Each row is a point on a tangle of strands that fork and nearly touch. The rows are in no order.
(in the rows, 128 means zero)
Points whose rows are less than 134 apart are linked; no others are. Some points are linked to none.
taved: [ 52  90 150 156 133  69  73  94  63 167 204 124 143 141 149 124 146 100
 123 142 104 152 116 131 138 138 119]
duf: [161 144 118  89  84 156  76 155 126  89  97 139 115 103 136 105 195  83
 155 134 135 168 125 143 182 106 122]
Zega: [111 166 163 166 160  82 126  95 181 127 128 184 141 118 158 167 111 107
 103 163 120  95  97 151 126 208 157]
dure: [ 99 100  89 149 158 141  62 102  79 135 130  90  72 159 121  65  99 141
 146 137 138 109 107 152 164 101 124]
mugel: [ 92 164 183 153 138 110 126 143 103 140 110 149 187 103 141 160 128 118
 119 141 104 104 184 129  44 162 109]
rola: [121 160 160 113 131  32 140 127 124 123 180 132  82 154 103 165 114 100
 126  89 150 121  99 156 152 132 105]
kufes: [135 166 123 145 105 108 170 109 168 119 113 169 138  74 126 219  87 104
 136  91 146  97 138 100 117 142 121]
tuzoz: [ 92 152 154 140 149  99 103  99  94 128 183 151 126 153 117  73 169  99
 154 123 138 153  85 181 140  77 119]
denef: [105 135 168 143 117  15 143 128 104 142 182 110  89 107  93 171 111 135
 149  98 138 115 117 116 154 154  85]
Vidir: [143 112 125  84 139 147 105 109 134 141  57  92 155 112 116  60 122 124
 110 148  97 123 169 158 118 189 180]
Toraz: [151 156 140  80  77 109 162 139 184 101 142  98 162  62 109 162 128 105
 167  81 135 123 171  77 151 141 112]
Lok: [175 128  70  62 115 143 149 133 174  99 149 135 149  99 146 140 167 130
 122 113 142 155 160 119 175  87 162]
Nedaz: [106 137 150 151 131 137 108 185 114 142 164 123 114 179 140 127 138 185
 180 115 142 137  99  97 155 104  87]
lala: [129 177 161 119 125  81 101 143 147  77 114 154 108 156 145 107 148  76
  82 175 121 110 130 146 119 156 151]
pob: [118 140 100 147 154 122 109 112  83  82 110 123  74 151  84 117 116 100
 113 207 124 123 132 179 120  85  99]
gimin: [ 98  69 116 162 183 139 144 103  94 162 114 121 134 138 124 113 110 149
  89 148 105 108 120 166  93 188 153]
fimog: [ 79 166 170 146 116  93 129 140  86 110 187 116 129 135 136 140 119  96
 156 140 112 114 147 140 130 154 106]
Zilu: [158  84  83 125 136 191 167  99 180 144  84 140 137 113 131 152 123 158
 148 110 113 158 168  69 112 101 112]
gav: [145 107 152  98 152 130 114 136 134 143  74 121 159 142 139  83 151 113
  62 161  84 131 155 148  83 197 163]
Meri: [ 97 106 191 155 125  99 138 166  75 163 170 116 171 177 148 155 103 151
  67 107  98  78 124 131 106 123 118]
gufuz: [140  98 170 129 158 117 150 141 113 146  96 129 166 165 138  97 146 135
  49 131 101 104 166 174  51 162 147]
Nabol: [133 140 123 154  94 141 110 147 121 131 157 123 101 134 138 139 139 159
 170 111 144 152  64 102 199  57  85]
rareg: [ 87 127 178 107 127 102 124 123  75 129 180 109 140 170 142 151 103 145
  59 105 113  95 126 163 112  77 138]
dun: [151  66  99 125 100 170 158 163 152 166 170 117 133 161 144 143  92 185
 137 142 120 154  86  44 126 105 134]
lol: [108 127 159 149 108  54 132 148 138 136 170 139  74 123  79 184  98 176
 164 118 130 114 108 101 149 104  63]
bobun: [184  88  61 118 147 184 141 110 206 111  66 114 106  99 139 122 143 167
 137 114 129 147 183 108 146 108 127]
nasad: [140 107 131 156 131 160 153 147 176 163 140 161 138 109 115 191  75 201
 149 138 128 140 131  70  82 113 111]
Tidef: [130 117 137 157 167  92 153 113 173 143 125 170 110 114 138 174 116 131
 128 105 128 125 116 132 140 194 131]
feva: [130 123 103 113 130 168 137 119 130 135 153 118 108 129 109 143 105 162
 116 100 142 145  92 120 144 125 141]
Gak: [ 93 153 156 163 114  80  91 113  77 140 181 145 123 138 109 120 161 113
 162 141 144 128  78 162 155  53  83]
leba: [169 193 147 122  94  81 142 140 179  79  84 167 123 123 126 144 148  94
 123 157 138  95 117 115 141 171 147]
losas: [142  64  77 131 122 189 162 112 168 138 150 113 111 131 149 151 115 165
 150 130 120 158 132  53 153  79 117]
zazu: [109 118 154 125 113 140 146 168  64 177 171 113 162 168 140 131 112 146
  98 127 128 124  83 104 102 133 143]
zifiv: [119 148 142 108 141 124  70 115 149  91  87 127  92 157 144  57 125  89
  79 204 115 112 141 141 105 137 165]
fitif: [141 127 125 123 187 130 152  91 173 146  82 132 115 152 119 101  97 150
  62  84 136 114 148 138  80 139 145]
sut: [101  46 154 124 167  67 117 110  89 152 141 102 113 156 120 142 109 173
  73  88 119 123 127 178 124 144 147]
sedak: [145 124 144  90 101 148 132 164  92 148 137 124 180 119 155 131 158 112
 145 123 119 152 141 111 110 184 163]
suza: [ 97 140 157 133 144 144 122 137  85 122 148 120 149 135 126 127 123 146
 111 172 106 136 186 156  62 124 128]
Mekem: [147 115  89 143 162 159 164 119 186 157  67 146 177 110 148 137 118 127
 105 148 137 132 119 153  91 185 208]
sabug: [147 108 121  80 119 174  81 118 119 143  82  71 147 112 129  34 156 119
 170 145 116 157 151 134 143 133 159]
Ruma: [103 149 112 138 127 166 116 125  92 104 184 116 129  98 152 123 164  88
 157 168 127 159  98 158 165 101 130]
kasem: [148 139 162  89 112 114 128 148 156 145  97 170 162 108  93 146 144 156
 156  85 117 153 181 105  82 162 102]
gifig: [165 138 111 108  78 119 175 130 179  90 152 112 155  83 147 184 133 103
 163  99 124 110 169  55 193  91 104]
pakul: [114 165 144  99 111 136  95 113  94 133 141 115 152 148 121  58 160 102
 132 111 148 148 104 156 111  55 144]
Bok: [114 121  95 157 147 173  92  99 106 116 117  75  59 111 123  83 111 127
 152 143 140 127 117 165 174  91 119]
nif: [123 140 109 154  90 123 168 120 152 120 159 143 133  84 128 196  87 144
 164 101 147 113 120  78 144 153 105]
lemi: [139 147 128  92 105 138  69 140 117  99  68 141 118 112 104 112 154 105
 126 154 114 147 155 147 124 140 120]
Boper: [181 161 114 119  83 132 124 142 120 114 109 143 116 112 138 114 198  72
 153 127 165 159  80 153 192  52 103]
tuv: [117 134 131 113 114 151 105 148  97 144 147 128 171 139 158 106 158  72
 138 161 104 159 157 113 121 154 133]
Vela: [101 112 140 163 157 120 110 162  91 137 139 154 118 171 133 144 126 189
 140 121 125  90 133 121 116 138 104]
delim: [134 116 104 146 183 180 111 119 134  99  99 111  79 118 144  85 132 124
 141 164 134 123 130 169 156 147 151]
muke: [118 202 139 120  87  96 165 134 117 100 143  88 144 115 114 117 135  63
 169 111 159 105  85 114 169 122 107]
kub: [ 87 109 113 134 165 132  86 104  80 141 145 104  97 166 148  76 126 105
  97 133 126 115 113 157 133 124 161]
Tar: [116 139  99 111 117 161  97 117 112  93 141 128 128 115 177 116 143  63
 118 174 119 162 128 128 141 138 162]
zup: [125 123 141 172 125 106 150 136 168 137 156 151 106  99 103 186  80 177
 172 119 131 126 122  81 131 135  78]
Vak: [135 127 124 136 176 107 158  85 177 154 115 165 114 131 124 164  98 142
  93  89 138 139 128 135  93 156 131]
tez: [135 102 127 139 106 139 181 182 115 171 187 132 161 142 142 155 103 165
 136 123 133 124 102  67 114 155 137]
lam: [159 132  66 121  81 132 165 147 169  95 142 133 143 106 159 164 153 135
 138  93 128 134 156  75 204  52 105]
Metu: [130 106 105 169 196 156 154 119 134 165  82 153 155 127 143 113 138 126
 116 134 137 122 135 159  80 182 159]
Bodok: [142 130 121  71 126 155 102 115 129 143 128  95 125 128 127  53 162 114
 148 114 147 157 116 148 138 105 160]
dul: [159 171 137 113 120 106 128 132 204  90  71 178 133 101 131 146 143 104
 126 120 126 135 139 133 119 175 156]
bim: [149 157 103 141  88 174 105 125 128 132 131 118 114 119 130 106 160 136
 156 111 153 159  58 138 177  31 105]
vaz: [163  86 103  66  86 160 141 161 130 126 131 129 185  94 135 150 151 150
 152  97 129 152 150  97 141 132 165]
deku: [ 91 118 121 131 169 139  93 103 101 111 135 107 114 178 153  65 108  78
  79 169 120 133 158 169 109 118 148]
Zapi: [132 141 127 123 120  76 133 125  92 106 150 152  65 163  90 139 133  97
 112 117 160 126  88 171 141 105  93]
Dev: [115 124 111 133 173 140 122  96 115 126  79 108  81 149 102  86  84 155
 111 106 134  74 149 155  99 123 120]
miril: [ 92  95 139 136 128 136 119 142  68 178 175  75 159 171 128  82  94 156
 102 156 116 114  65 121 111 106 149]
dudad: [164 160 154  84  87 118 148 147 156 117 111 130 138  88 101 165 126 145
 160  90 125 143 177  84 119 145 101]
zim: [144 172 139 157 126  63 156 111 168  78 117 173 102 115 122 168 124  82
 117 169 140  83  86 126 162 186 132]
kamu: [157 141 127  96 130 132  96 131 169 115  43 178 140 110 100 126 161 143
 156 100 119 148 171 140 111 157 122]
Guti: [100 173 174 150 118 119 149 133 122 140 113 140 173  77 133 172  93 116
 135 113 130  91 147 124  87 170 110]
gub: [178 130  94 100  64 165  96 148 154  99  73 130  87 106 119 121 161 130
 136  99 136 172 133 101 166  71  85]
molen: [126 126 101 125 128 108 106 119  85  94 120 127  60 155  71 138 112 135
 114 126 148 113 102 163 146  73 101]
dab: [100 104 152 143 174 146 149 116 105 119 121 103 170 160 137 119 126 130
  83 161 100 120 206 184  45 120 135]
fen: [123 173 132 132  75 119 129 130 118  99 164 118 161  95 138 130 162  59
 184 135 133 127 101 123 162 113 129]
dirum: [146  69  83 160 132 187 178  94 174 183 116 129 149 126  95 163  77 176
 120 122 125 130 129  62  75 119 139]
lotol: [109  66 119 171 166 146 155 148  96 171 116 120 140 167 109 108 109 192
  95 134 127  95 115 122  88 154 135]
Fogoz: [166  94  87 132 160 187 148 125 151 114  87  84  96 116 141  78 129 159
 145 130 137 118 147 134 148 156 157]

A fork is a point with three links. Follow the links from the first point to the second and name the forks in between, in order.
dure, dirum -> Zilu
molen, Fogoz -> zup, Zilu
Meri, rola -> zazu, Zilu, zup
mugel, rola -> zup
fitif, Fogoz -> leba
leba, Tar -> kamu
Tar, Vak -> kamu, leba

Follow the links from the first point to the second, and from the first to the third. Name the last point that the two ways share.
gav, pob, Bok -> zup
duf, Lok, losas -> kamu
pakul, losas, denef -> zup
Toraz, losas, Zega -> leba
Boper, Dev, losas -> leba

A fork is a point with three links, a tip a point with one. Leave the first point through the second and follow the links. Name the first fork or tip that comes.
nif, kufes -> Gak
pob, molen -> zup
Nedaz, Vela -> Mekem
vaz, sedak -> muke
dure, kub -> leba
Mekem, Metu -> duf
kub, dure -> Zilu
Tar, tuv -> kamu
lol, denef -> pob
zim, Zega -> Dev

Name the points in between on the shortest way along the links from the first point to the second, in order.
kamu, dirum -> dul, leba, lala, zifiv, deku, kub, dure, Bok, delim, Fogoz, bobun, Zilu
Boper, Dev -> duf, lemi, kamu, dul, leba, zim, Zega, Tidef, Vak, fitif
lol, gav -> zup, nif, kufes, Guti, mugel, suza, dab, gufuz
gufuz, tuzoz -> gav, Vidir, sabug, Bodok, pakul
